Each row is a point on a landscape with many valleys, with its height.
From any point a ball takes the steepest step (drop divided by distance) to one of its 2 nearest points. It stops when none of these is lower. Distance is the straight distance between rows; heights are no part of it.
fero h=772: [183 116 165  86 154  99 127 120 104 171 170 139 173 160 125 156 171  88
 118 159 143 130]
bep h=537: [117 104 182  75 161 126 132 127 161 104  63 187 146 140 126  85  84 102
 104 129 118 115]
kimuz h=811: [139 108  81 154 116 132 117 155 130 149 121 138 102 137 105 163 174 122
 135 126 141 155]
dulur h=637: [119 139  82 128 127 166 123 122 149 142 152 106 142 124  92 158 160  75
 106 133 134 132]
sotuk h=402: [107 123  95 177 105 182 184 130 179 120  96 144 145 141 121 167 109  88
 104 122 118 117]
fizi h=562: [149 126 170 170 128  77 133 141 116  94 111 153  74 150 163  97  91 164
 158 101 124 133]
mis h=387: [170  97 127 130 146 120 124 161  96 149 108 149 136 176 121 193 185 106
 159 143 158 173]
sufog h=501: [121 127 138 192 119 129 160 134 145  82  40 154  53 183 139 105 114 149
 142 139 111 140]
Lavaz h=318: [113 106  79 164  82 138 184 153 174 182 129 179 137 141 139 171 136 146
  98 128  88  99]
nekab h=441: [144 150 131 168 136  84 109  95 102  87  80 107  87 156 171  78 146 177
 155 159 110 136]
lofut h=544: [123 146 180 174 113 113 163 138 106  66 108 137  92 136 165 108  57 134
 149 104 137 134]
diz h=413: [124 157 147 146 124 108 123  89  92  65  67  95 105 126 170  72 107 189
 149 162 120 142]
gipu h=726: [162 107 143  77 135  90 122  99 128 192 170 151 182 115 158 116 158 119
  93 149 107  90]
Bipo h=397: [114 144 135 180  95 154 184 131 111  79 105 110 133 135 150 148  78  97
 138 112 141 138]
sesi h=482: [150 138 133 102 168  96  81  78 151 141 129 137 135 103 154  72 153 125
  96 147 122  98]
veta h=350: [112 143 119 165  98 127 144 126 165 148 152 162  95  85 176 116  78 159
 116 101  97 108]
leg h=616: [ 80 124 116  95 113 196 143 125 129 114 104 103 164  94  98 137 100  89
 118 111 134 132]
mepes h=164: [ 95 164 129 110 165 168  90 108 192 106 124 123 110 103 103  95 112  81
  98 117 126 108]
Meb h=514: [126 146 113 165 134 139 135 103 135  69  46 109 116 164 139 106 134 111
 133 162 123 147]
naf h=255: [ 96 164 190  99 148 135  97 128 109  64 128  97 117  89 126  84  54 169
 148  99 153 121]
mor h=299: [142 118 132  95 140 141 123 148 104 156 176 114 139 149  82 172 161  95
 144 133 148 156]
los h=450: [140 128 101 184 161 137 119 138 186 107  99 145  77 176  93 144 163  97
 117 127 146 133]
zutul h=373: [123 101  94 181 111 159 190 142 189 147 100 169 152 166 120 182 143 111
  95 131 114 105]
zekop h=421: [146 131  86 189 145 145 139 123 197 130 115 149 121 170 110 172 184  91
  91 145 138 113]
ger h=475: [137 126 120 190 147 126 141 127 180  96  60 154  77 192 120 119 145 125
 126 145 118 125]
masil h=401: [101  99 142 128  83 152 165 161  99 138 126 147 103 105 116 143  84 145
 141  85 134 143]
fasop h=415: [127 106 150 139  99 104 164 121  99 139  95 144 175 114 196 107  99 164
 143 117  98 102]
bivi h=467: [157 120  94 114 102  89 127 133 100 201 184 131 165 124 151 160 197 150
 124 170 103 132]
Sama h=675: [119  88 105  58 105 158 137 128  87 173 139 107 181  94  82 150 153 135
 129 150 137 149]
zeli h=425: [135  92 153 131 103 116 161 157  95 123 108 149 126 139 132 142  93 137
 155  96 136 148]
nok h=525: [141 121 102  91  91 122 158 139  93 192 199 113 174 120 116 161 165 142
 140 180 102 153]
Paz h=752: [164  92 153  55 139 103 122 116 101 184 155 145 172 123 118 131 162 119
 109 148 137 122]
tik h=569: [130 156 168 115 172 115 114  73 186 111  83 160 145 134 178  61 114 111
  90 169  88  82]
pone h=808: [104 154 116 174 114 149 122 136 122  92 129 100  77 110 126 119 107 129
 140  97 143 141]
vodaf h=622: [ 76 154 115 116 132 201 120 135 143  90 123  77 137 120  88 138 113  68
 125  99 148 124]
ref h=639: [ 88 126  94 105  99 190 140 174 121 156 176  90 117 140  59 177 157  98
 144 120 138 151]
fevin h=630: [ 81 180 131 149 127 186 131 130 143  72 150  71 116 123 116 133  88  77
 130  88 144 118]
guser h=670: [161 150  93 174 136 114 140 109 173 157 168 134 165 156 155 167 181  93
  87 158 112  91]
vava h=650: [137 147  64 143 111 144 141 114 152 160 173 115 166 129 121 177 175  87
  94 165 113 123]
laniv h=830: [135 105 112 162 117 148 169 174 174 156 160 163 104 177  76 195 139 105
 118 112 126 131]
fef h=610: [ 67 127 114 101  78 205 166 137 110 134 143  89 149  85  96 150  90 111
 126 107 129 134]
sigo h=199: [ 93 150 111 137 125 140  76 121 141 129 126 119  58  50 126  78 116 192
 128 110 130 131]
detu h=302: [104 150 178 140 109 136 151 128 125 114 154 139 114  80 163 113  39 145
 136  87 120 117]
Bubak h=227: [111 151 162  59 188 132  73  92 137  71  95 116 141 116 107  65 107 108
 102 149 149 124]
dulaf h=509: [167 124 155  81 178  86  77 101 137 148 150 146 123 127 123  97 162  98
  89 135 154 110]
Vizes h=629: [ 89 136 101 123 128 191 124 152 151 124 145  94 116 138  69 160 145  72
 123 102 147 128]
zup h=325: [112 124 162 143 106 127 162 130 159 141 126 177 120 100 175 115  55 146
 125  96  94 106]
Rapu h=692: [151 137 118 141 136 111 138  96 151 149 148 136 182 134 168 133 145  97
 100 146 102  91]
Kul h=563: [139 150 168 115 151 103 104 132 120 112 212 109 120 124 122 119  85 121
 145  82 129 120]
Lim h=789: [144 123 120  98 125 109  93 133  71 149 188  82 136  88 100 140 140 187
 159 117 158 142]
Poma h=341: [130 113 111  93 119 127 114 139 119 171 182 129 126 108  94 140 144 131
 125 118 122 135]
zefiv h=796: [175 121 170  90 172 117 131 114 136 146 131 152 164 177 117 152 162  47
  85 152 165 117]
fote h=456: [145 136 106 130 139  97  87  93 123 127 131 108 137  91 157  95 151 159
 126 139 127 121]
Deno h=797: [148 127  94 139  98 106 107 142  71 148 166  89 129 103 130 160 161 172
 157 129 149 163]
lako h=344: [158 120 115 135 116 135 143 158  95 157 162 120 146 161 112 202 171 108
 160 150 137 173]
saku h=530: [109 167 175 164 130 130 142 130 123  42  84 127  66 157 144  90  65 135
 144 126 128 146]
Povo h=279: [109 157 203 114 146 115 115 124 135  80 134 136 115  99 151  83  35 144
 140  97 123 126]
gekib h=366: [133 100 134 177  90 105 184 149  95 144  79 148 161 156 191 137 131 148
 151 122 107 108]
nuv h=753: [149 127 127  73 135 107 117 104 146 197 216 146 146 103 123 118 147 114
  83 148 105 101]
Fam h=193: [ 95 183 159 100 182 149  73 100 170  66 122 104 107 116 113  71  95  97
 113 129 131 119]
Gek h=548: [153 148 171 119 174  82  97 115 133  92 156 126 123 136 138  98 100 115
 135 107 133 123]
beve h=496: [163 101 183  93 161  86 131 135 112 114 119 163 162 169 135 128 111  99
 132 121 139 127]
sunuk h=375: [115 117 129 116  98 140 141 151 100 146 179 113 118 107 105 144 105 143
 144  96 127 141]
dubi h=432: [135 129  96 126 105 102 107 108 118 158 156 121 143  72 165 113 137 175
 121 127 105 115]
Mafod h=479: [149 136 126 189 132  88 133 118 135 111  94 136 112 166 180 103 143 144
 144 136 107 112]
Badov h=515: [146 118 107 184 128  94 136 132 135 149  92 145 147 163 180 129 181 140
 133 144 108  98]
sozur h=799: [115 116 120  65 161 149  66 141  97 134 150  83 120 121  67 143 176 129
 145 113 185 139]
zige h=487: [134 134  80 180 124 143 135 109 140 104  61 110 144 153 144 140 174 103
 130 159 132 137]
lozu h=653: [ 97 125  87 100  78 166 147 173  88 171 195  84 120 117  71 172 155 143
 151 141 131 166]
noz h=517: [110 125 163 154 123 131 146 149 115  63  53 147  49 167 123  97  85 147
 152 119 136 157]
robu h=135: [ 97 134 106 128 161 180 108 120 203 117  91 144  89 124  85 109 135  82
  92 121 131 114]
tesil h=805: [143 109  94 124 159 138  90 147 134 148 110 139  94 149  84 161 202  94
 127 135 173 156]
nunem h=572: [111 137  96  96  72 144 175 128  95 173 213  89 172  97 116 150 115 147
 135 163  98 144]
kita h=385: [119 154 176 108 148 107 111 106  99  37  63 119 106 158 140  68  76 172
 141 165 121 152]
Gir h=783: [134 114 134 100 124 113 102 128  76 124 131  95 137  80 112 116 113 192
 153 108 158 136]
Mezu h=802: [128 112 103 107 157 137  78 137 109 124 106 108 100 129  85 134 177 121
 145 122 174 159]
Reru h=578: [150 118 167 112 138  90 123 137 126 149 198 149 118 120 132 118  87 141
 138  87 111 117]
vogez h=326: [140 108 157 109 142  80 116 106  77  95  39 120 158 153 171  77 139 184
 156 167 123 128]
vuvev h=803: [114 164  89 153 138 144  84 125 131 102 151  75  98 113 109 126 151 115
 137 111 152 138]
Lod h=233: [ 92 150 158  80 154 152  75 120 122  93 132  85 122  72 106  87  91 164
 140 100 155 116]
Bugo h=598: [ 85 125  96 102  58 179 174 137  83 160 176  86 153  78 106 154 105 148
 132 132 121 145]
vas h=300: [137 113 119 183  76 123 204 147 110 152 124 140 177 159 174 175 124 128
 139 130 100 113]
vokem h=454: [152 133  84 174 139 145 136 122 152 131  98 131 152 166 126 179 198  80
 114 163 144 134]
nik h=711: [146 139 121 129 112 107 151 112 139 168 201 135 167 122 153 141 114 119
 114 134  87 102]
diguz h=357: [120 130 112 171  76 147 185 129 121 132 137 128 147 122 163 155  94 122
 125 116 111 120]
Bogu h=426: [122 128 113 160 139 171 160 129 170  95  91 129 144 168  98 163 123  59
 110 126 140 128]
Bifa h=550: [117 134 177 107 163 129 136 100 189 101  66 179 147 140 156  80  84 100
  97 148  96  98]
pob h=139: [101 134  82 187 104 155 130 142 168 124  94 146  52 110 120 117 127 146
 117 113 122 132]
papod h=390: [119 121  90 140  89 108 133 136 145 181 157 165 115  86 167 124 123 176
 110 113  87 106]
rem h=579: [149 121 150 154 126  90 124 144 127 129 156 153  90 125 152 114  95 153
 146  87 119 126]
rera h=795: [136 132 117  71 142 129  78 133  87 159 209  71 139 104  75 145 169 149
 147 134 160 137]
vede h=820: [142 104  91 186 102 139 164 174 142 150 120 156 115 173 109 202 165 120
 135 126 133 150]
napi h=97: [ 90 142 116 164 133 178 135 134 190 101  82 143  70 125 108 113 102 109
 115 112 124 128]
Dom h=588: [125 169 169 104 168 107  99  67 151  78  90 126 145 117 172  54  92 136
 114 168  94 110]
dalok h=371: [123 108 156 130 127  90 141 118  93 124  49 139 163 138 197  74 125 179
 151 144  98  99]
Fus h=767: [146  72 145  52 146 112 108 119 101 158  96 149 166 105 109 115 150 138
 117 133 149 129]
fuseb h=778: [136  85 120  98 126 105  94 127  90 138  89 127 125  84 123 101 141 203
 146 122 150 139]
dume h=531: [168 141 164  86 192  77  72 101 112 105 147 120 135 138 126  99 143 107
 122 135 166 126]
nago h=520: [144  93 192  69 157 102 131 131 137 128 117 178 154 135 128 105  85 107
 115 107 122 115]
vume h=215: [106 139 126  88 154 134  57 108 136 127 128 105 100  51 106  73 124 185
 125 115 144 120]
fem h=774: [138  79 148  82 140 101 111 137 104 137  88 155 124 114 114 103 125 162
 144 111 142 138]
Tun h=468: [157 120 103 176 109  90 140 144 104 172 134 137 170 160 184 165 190 142
 144 149 106 110]
dopu h=424: [136 136 129 165 127 140 154 136 133  92 115 117 140 157 128 155 109  82
 137 115 140 139]
Bura h=460: [165 101 176 143 141  80 147 162 107 107 112 166 130 188 143 144 103 119
 163 102 138 142]
sidu h=768: [143 153 120  88 151 133 108 106 157 174 228 118 137 119  98 134 156  77
  84 142 126 105]
zegu h=377: [114 107 117 155  70 138 206 158 153 177 161 180 125 133 145 163  85 149
 114 112  85 106]
zevi h=176: [ 94 147 122 160 114 148 111 116 157 121  84 143  46  84 142  79 103 174
 127 124 110 137]
riru h=407: [167 124  96 149 104 103 139 156 106 185 169 139 152 155 147 195 201 137
 142 164 113 146]
baze h=800: [122 160  97 115 139 136  72 118 108 127 193  61 126  97 101 135 159 129
 138 116 153 134]
lotu h=362: [139 125 161  92 163  87 101 109  87  56  55 121 137 163 140  78 113 163
 149 167 145 154]
ped h=666: [113  96  97  84  93 158 127 153  75 164 140  92 142  98  77 165 157 156
 152 132 153 163]

Where does a ball stop that starts at each point below?
Reru => napi
leg => riru
tik => mor
detu => napi
vede => gipu
vuvev => gipu
